Points on a hilly landscape, in no order, each with its height.
A ball rolls from a point to the lowest of its 2 nearest points, and stops where none of them is lower. Distance is the straight distance between rows; heights are no part of it.
Kibeg: [182  54 125 133 162 131 104 123  98 130 113 102 119 111 117 122 195 119
  74 128 108 161 109]  height 48.9
kufak: [142 180 103 173 142 118  97  87 183 121 133 138 147 144 165 114 152 150
 126 186 208 152  75]  height 36.4
kofa: [149  92 149 139 106 125 112 197 107  75 105 173  94 139 129 146 147 120
 113 122 112  80 119]  height 25.7
riso: [154 128 135 110 122 105  96 157 100 138 105 148 107 179 154 160 102 125
  83  71 112 121 126]  height 56.6
peloz: [136  73 177  75  76  63 119 122 151 167 136 199 119  95 124 181 178 116
 124 165 106 115  74]  height 68.7
keme: [128  91 154 112  74 110 125 133 156 151 115 154 120  60 110 125 171 112
 144 186  82 117 106]  height 70.0
navis: [159  99 158 147 115 157 183 130 144  75 173 119 118  78  42  98 141  99
 159 146 147 104  97]  height 66.6
zuno: [107 129  99 157 127 135 104  77 125 154 135 117 139  87 136 117 127 139
 136 143 111 166 139]  height 27.2
ridet: [102 117 119 132 180 141 177  94 116  58 165 110 153 155 125 122 118 120
 146 114 171 128 198]  height 70.4
vupe: [135 192 116 118 173 139 131 152 116  90 132  66  99 176 134 122  72 145
 107  71 159 104 207]  height 70.8
rupil: [152 171  93 143 188 140 113 148 105  81 119  68  98 182 160 113 117 149
  89  98 165 116 181]  height 76.1
sizi: [142 170 135 121  93 141 129 131 117 179 135 120 121 122 119 122  71 126
 133 100 111 133  93]  height 26.8
Zano: [100 126 115 100 127  90  86 119 135 165  76 149 153 136 195 133 186 142
 113 189 119 160 117]  height 39.2
Rirol: [102 134 110 154 136  97  73 118 146 154  94 135 148 146 192 127 183 135
 110 202 147 176  94]  height 43.0
fova: [165  72 171  90  94  63 103 102 146 158 130 186 133 119 149 189 181 125
 101 165 140 145  61]  height 68.0
Gopo: [169 117 165 131 154 161 201 129 126  80 176 109 125 134  39  96  98 105
 144  97 148 122 120]  height 60.9
beva: [171  88 140 112 110  97 115 105 152 147 136 156 137 116 140 156 183 131
 103 159 148 139  69]  height 66.9
nupi: [143  86 156 128 139 140 191 115 112  80 178  73 130 113  39 108 104  64
 155 102 125 144 134]  height 55.6
nogog: [ 99 139 138 100 123 131 170 143 148 112 118 146 147 156 113 120 132 133
 157 148 149  98 130]  height 53.9
Vef: [124 154 102 124 183 113 138  72 124 112 129  87 172 163 164 121 149 148
 112 141 160 156 155]  height 26.5
Mol: [169 174 153 140 105 141 114 134 180 131 144 176 107 131 132 139 143 145
 138 158 190 116  46]  height 13.5
mas: [147  87 135 100 138 134 194  94 112 114 176  94 160 113  61 107 119 102
 137 107 124 144 141]  height 50.2
givin: [156 163 153 139 119 107  76 129 113 163 123 143 119 193 176 158 100 109
  72  93 135 149  86]  height 55.8
kos: [115 188 102 163 147 150 125  92 121 137 161 101 131 122 137 129  63 151
 134  97 163 129 148]  height 62.6
Ris: [108 166 113 124 168 135 172 105 116  96 165  92 144 156 124 132  71 127
 150  84 167 107 200]  height 64.0
Vik: [142 211 109 148 154 146 107 127 117 126 149  73 114 159 145 128  59 153
 106  69 165 136 158]  height 65.9
Lerig: [150 120 122 145 108 144 126 124  94 180 144 107 118  74  91 105  88 118
 124  95  69 147 124]  height 39.4
Vufor: [ 64 173  75 176 128 143  84 117 141 135 121 112 116 104 179 140  93 159
 137 155 126 148 155]  height 11.7
tef: [133  66 176  82  63  83 104 131 155 160 113 176  98  61 117 157 184 112
 137 178  94 106 102]  height 69.3
Mutem: [ 89 159 104 135 120 154 129 160 128 126 117 120 110 123 135 130  84 139
 139 109 119 101 155]  height 9.3
bovaz: [ 87 148  95 158 151 144 107 210 134  73  74 112  90 142 165 129 133 156
 128 141 143  91 184]  height 58.3
Mulob: [ 77 162  89 148 112 137  81 170 121 141  95 113 103 118 185 124  99 153
 127 124  94 120 159]  height 21.0
rodo: [154 103 152 145 118 162 121 203 112  83 109 119  83 134  85 100 110  82
 128  96 101 112 146]  height 44.4
Dofif: [159 112 177 130 125 172 180 154 134  84 147 127  99 115  46 108 113  93
 156 122 137  89  94]  height 64.3
gona: [ 74  71 160  67 107 105 148 181 111  98 111 119 158 152  93 129 163  63
 155 134  77 140 156]  height 63.8
dez: [108 143 138 120 142 141 190 119 155  87 150 143 145 125  98 115 131 151
 166 154 167 102 126]  height 57.9
tup: [ 53 173 133 105  66 110 127 102 160 179 120 144 149 113 151 131 110 148
 168 162 118 130 122]  height 31.0
seb: [124 136 132 151 119 135  83 206 127 109  94 186  85 148 161 146 131 144
 124 116 115  90 119]  height 14.0
Nog: [158  47 133 136 147 141 121 155 108 107 118 114 125 113  90 100 193 102
 101 124 105 149 137]  height 54.4
Latu: [132 124 114 142 124 138  78 206  96 110  81 142  79 148 172 142 108 133
  96  92  92  92 157]  height 25.0
pivu: [197 116 120 146 147 126 130  90 160 115 144 126 142 120 130 109 175 147
 115 164 177 139  70]  height 67.4
kog: [ 66 168 122 135  92 146 144 158 137 131 124 129 101 100 111 123  74 141
 181 125 105  90 154]  height 19.4
Piver: [116 151  87 172 176 111 106  60 135 118 135  99 152 148 174 118 139 147
 107 164 187 172 127]  height 7.8
nul: [ 94 119 135  85 108  84 106 143 137 160  90 165 153 150 180 146 163 132
 127 153 120 146 124]  height 36.0
Numag: [155  96 157 115 103 150 145 193 106 120 125 114 113 140  80 114 109  75
 120  77  74 111 132]  height 48.4
kom: [141 190 163 134  74 135 117 139 151 190 130 157 107 116 130 129  78 128
 134 117 131 123  61]  height 24.0
rugid: [123 186  92 168 175 139  74 171 135  84  95  75  90 158 188 114 122 165
 105 117 160 122 156]  height 81.3
lizo: [ 89 128 109 106 125 124 144 126 103 159 119 107 146 127 123 129 122 126
 132 123  80 138 173]  height 49.9
mema: [115 114 126  98 133 117 188  91 133 134 151 102 172 134  94 126 125 123
 142 121 125 132 154]  height 45.1
dul: [145  79 112 115 188 118 121  95 105 133 130 102 147  95 109 121 196 128
  99 145 119 186 131]  height 54.1
somif: [ 92 123 100 163 121 151 112 108 120 136 135 129 126  67 128 123 115 142
 165 154 110 126 159]  height 31.7
bof: [157 165 156  99 131 138 188 123 134 133 151 121 142 167  92 115  89 125
 128  99 158 105  96]  height 46.9
pekom: [111 100 124 141 162 137 162  64  88 148 178 100 146  89  91 147  99 108
 148  89 102 155 190]  height 45.3
rizu: [181 150 120 140 193 125  99 138 105 103  99  96 119 203 181 114 139 134
  64  81 152 132 145]  height 81.2
fuged: [ 64 170 142  85  77 112 173 102 163 165 147 151 146 105 133 127  76 135
 189 162 128 102 111]  height 29.6
Dubo: [156  97 181  84 106  92 142 128 150 116 127 185 123 165 131 167 146 132
 117 149 148  83  73]  height 46.2
Dafas: [116 117 112 148 137 152 134  86  85 174 146 108 125  59 102 132  96 117
 141  92  72 170 173]  height 41.7
Muri: [126 158 149 117 148 141 195  83 127 136 184 111 155 142  91 129  54 121
 159  87 163 118 128]  height 42.3
Nofi: [ 84 136 120 141 123 135 165  71 159 109 161 155 148  91 129 138 125 158
 188 170 159 109 134]  height 61.8
nudad: [ 81  96 111 110 145 123 119 108 105 166 119 110 149  81 110 127 139 132
 145 144  56 171 182]  height 52.0
mutim: [112 142 125 145 103 125 126  52 147 165 169 116 151  77 120 134 100 130
 157 150 123 158 107]  height 30.9
fekom: [106 133 119 140 124 124 149  59 175 119 147 146 162  91 130 129 161 158
 172 198 171 132  92]  height 63.6
timu: [145 121 122 111 123 113 134  78 160 143 134 132 148 113 145 123 181 144
 138 184 176 145  76]  height 65.3
kef: [ 69 126 105 126 120 140 125 204 124  74  86 104 110 143 140 123 131 132
 147 137 123  98 187]  height 50.3
nif: [114 176 143 154 140 152 158  48 129 151 191 130 136 110 124 159  43 133
 175  84 175 116 123]  height 37.5
dov: [190 123 124 130 190 114 122 157 110  60 112 105 111 197 152 116 161 126
  81 106 159 106 157]  height 85.7
bazab: [111 108 149  98 100  52  95 141 139 129  92 205 134 164 191 179 159 137
 131 179 136 116 102]  height 40.0
Sazi: [116 111 149 109  83 133 148 183 113 142 114 132 109 128 104 116  84  89
 136  88  62 108 148]  height 51.0
Luve: [167 130 143 113 173 134 148 171 113  64 113 121 118 204 128 118 139 106
  96  83 149  94 153]  height 89.0
rek: [ 89 162 139  96  87  98 127 111 157 170 108 151 161 136 164 131 136 139
 139 164 138 140 106]  height 32.8
bama: [130 103 167  89  94  55 133 138 148 105 127 217 122 170 162 192 148 152
 130 161 145  99  84]  height 43.2
Neb: [217 124 142 179 138 162 106 154 129  96 132 162  75 123 110 125 153 149
 108 109 161 106  70]  height 31.2
tulig: [190 155 154 137 130 149 116 147 159 111 126 183 103 142 133 133 148 141
 129 124 168  97  73]  height 22.2
gipam: [114 118 162 107  90 132 186 154 103 163 141 108 119 108  64 106  64  84
 151  85  77 123 135]  height 52.8
lopar: [107 148 105 149 163 143 148  63 110 116 158 106 152 126 151 135  86 134
 146  84 150 126 185]  height 59.0
bitu: [179 112 124 125 136 123 116 118 121 149 122 130 132 147 143 128 139 123
  91 109 129 137 104]  height 37.3
vemum: [ 48 125  89 134 113 134 129 163 135  95 101 120 129 107 134 114 130 141
 167 155 102 100 185]  height 42.8
Siku: [167  75 153  99 123 124 127 163  83 154 125 126 112 150 103 134 128  91
  86  80  79 136 125]  height 51.8
Vibo: [176 170 142 157  97 149 102 121 158 163 148 149 120 111 132 121 110 132
 127 141 162 130  58]  height 20.0
babed: [141 148 105 140 106 140  92 189 100 156  95 116  96 135 145 132  93 124
 100  83  78 126 142]  height 31.8
Medo: [ 73 117 107 127 105 131 117 131 141 130 104 147 119  75 131 111 144 137
 158 182  88 123 152]  height 36.3
bavi: [113 171 126 163 138 144 137  38 133 170 189 121 167  98 124 144  86 126
 148 122 174 165 114]  height 33.6
nevun: [171 128 129 148 141 157 152 104 166  93 147 145 125 101 100 106 173 157
 148 176 178 105  86]  height 70.3
bemi: [173 174 151 132 115 126  98 129 130 161 140 135 133 187 143 137  80 113
  93  78 157 132  78]  height 54.3
Pipem: [117 111 120  85 165  91 152  65 123 167 154 102 194 138 119 135 164 131
 126 137 136 185 142]  height 42.5
pag: [116 171 101 190 106 134  86  98 169 141 136 136 125 104 156 121 136 152
 135 198 168 164  86]  height 29.5
gezos: [ 43 124 112 105 126 115 145 129 103 133 116 116 150 129 131 134 113 119
 158 124  84 134 217]  height 52.2
fumu: [ 77  83 155  94  90 114 120 178 126 128  97 125 135 106 106 114 179  94
 145 150  63 124 159]  height 61.7
runov: [161  99 138  97 143 129 150 155 110  95 119 118 134 190 107 109 126 100
 106  82 123 112 142]  height 91.1
Narop: [136 113 146  94 104 120 152 144 149 145 115 161 136 153 122 125 139 111
 130 139 127  97  95]  height 49.8
mon: [139 141  95 147 119 145 104 142  95 155 122  89 100 110 116 118  82 121
 104  74  64 144 149]  height 36.2
Pedig: [207  86 122 173 141 152  92 155 112 100 127 152  91 112 128 129 170 131
  89 115 133 124  82]  height 36.5
Galap: [139 141 118 140 124 128 103 134 133 133 107 133 125 151 160 126 131 146
 105 126 144 124 103]  height 30.8
zet: [ 81  99 103 128 132 123  94 189 111 108  59 138 121 133 168 119 178 136
 125 155  80 126 177]  height 58.4
Goz: [214 104 112 160 150 152 104 132 110 130 126 117 109 125 113 111 136 129
  82  99 122 131  97]  height 41.8
kam: [149 165  92 170 148 166 101 182 122 102 108 110  84 132 151 123 115 141
 103 107 134 120 138]  height 84.9
Pazo: [ 56 186 132 121  97 137 164 122 156 134 137 141 136 124 133 148  71 155
 185 133 149  85 136]  height 26.0
Tosu: [107 179  97 163 122 135  94 125 149 129 109 122 125 118 164 122 109 158
 133 149 143 146 122]  height 21.1
zavi: [144  94 142  63 153  99 145  85 115 191 152 101 184 132 105 137 182 114
 104 123 126 184 111]  height 45.0
Lun: [ 61 133  98 138 152 131 149  82 115 134 139 121 153 119 155 154  93 129
 160 117 122 138 201]  height 55.3
Neku: [133 108 110 159 118 152 147 113 159  96 144 144 118  61  94 105 169 151
 152 193 139 116  97]  height 72.6
fer: [163  94 141 101 130  93  93 149  81 159 113 149 123 166 136 156 124 115
  75  84  78 146 135]  height 54.2
Vut: [166  90 143  97 136 111 132 105 109 167 128 108 158 161 118 116 153 111
  88 109 116 155 112]  height 42.2
Zad: [118 111 110 101 170 103 157  88 128 127 127 106 177 156 134 114 150 136
 124 141 138 159 145]  height 37.4
lemiv: [118 148  99 165 149 128 113  53 136 129 144 113 154 106 149 122 145 139
 109 147 156 177 115]  height 20.7
fovur: [146  85 129 142  97 147 129 113 148 153 139 140 115  40  85 108 148 132
 152 170 100 119 106]  height 71.1
zutev: [183 157 161 107 125 145 134 153 123 135 135 142 121 181 104 138 103 131
 112  68 157 100  97]  height 50.9
dobem: [ 67  93 105 107 133 106 111 145 112 150  89 128 147 111 151 131 185 131
 131 155  74 163 171]  height 54.5
Vulez: [102  68 127 114 129 139 129 160 114 119 114 112 131 105  93 106 179 100
 132 147  79 137 159]  height 59.2
genu: [149 101 136 154 142 155  92 219 110  50  99 140  72 161 116 123 137 114
 106  98 108  85 147]  height 36.1

Call two points neighbours if one is among the 2 nearest of the other. Go from one point of each pair to the other, from neighbour to neighbour, staying as low as possible. Name the highest point that can't be avoided.
Vufor / Piver | kufak
seb / lizo | zet
seb / Vufor | Goz
Mol / seb | Lerig
Vufor / Mutem | Mulob

For each start below, name the point where the ball stops.
riso | seb
Nofi | Mutem
zavi | Vufor
givin | Piver
Luve | lizo
fovur | Mutem
gipam | seb
pekom | seb
bazab | Mutem
Zano | Mutem
rugid | lizo
bovaz | Piver
zet | Piver
Dofif | Piver
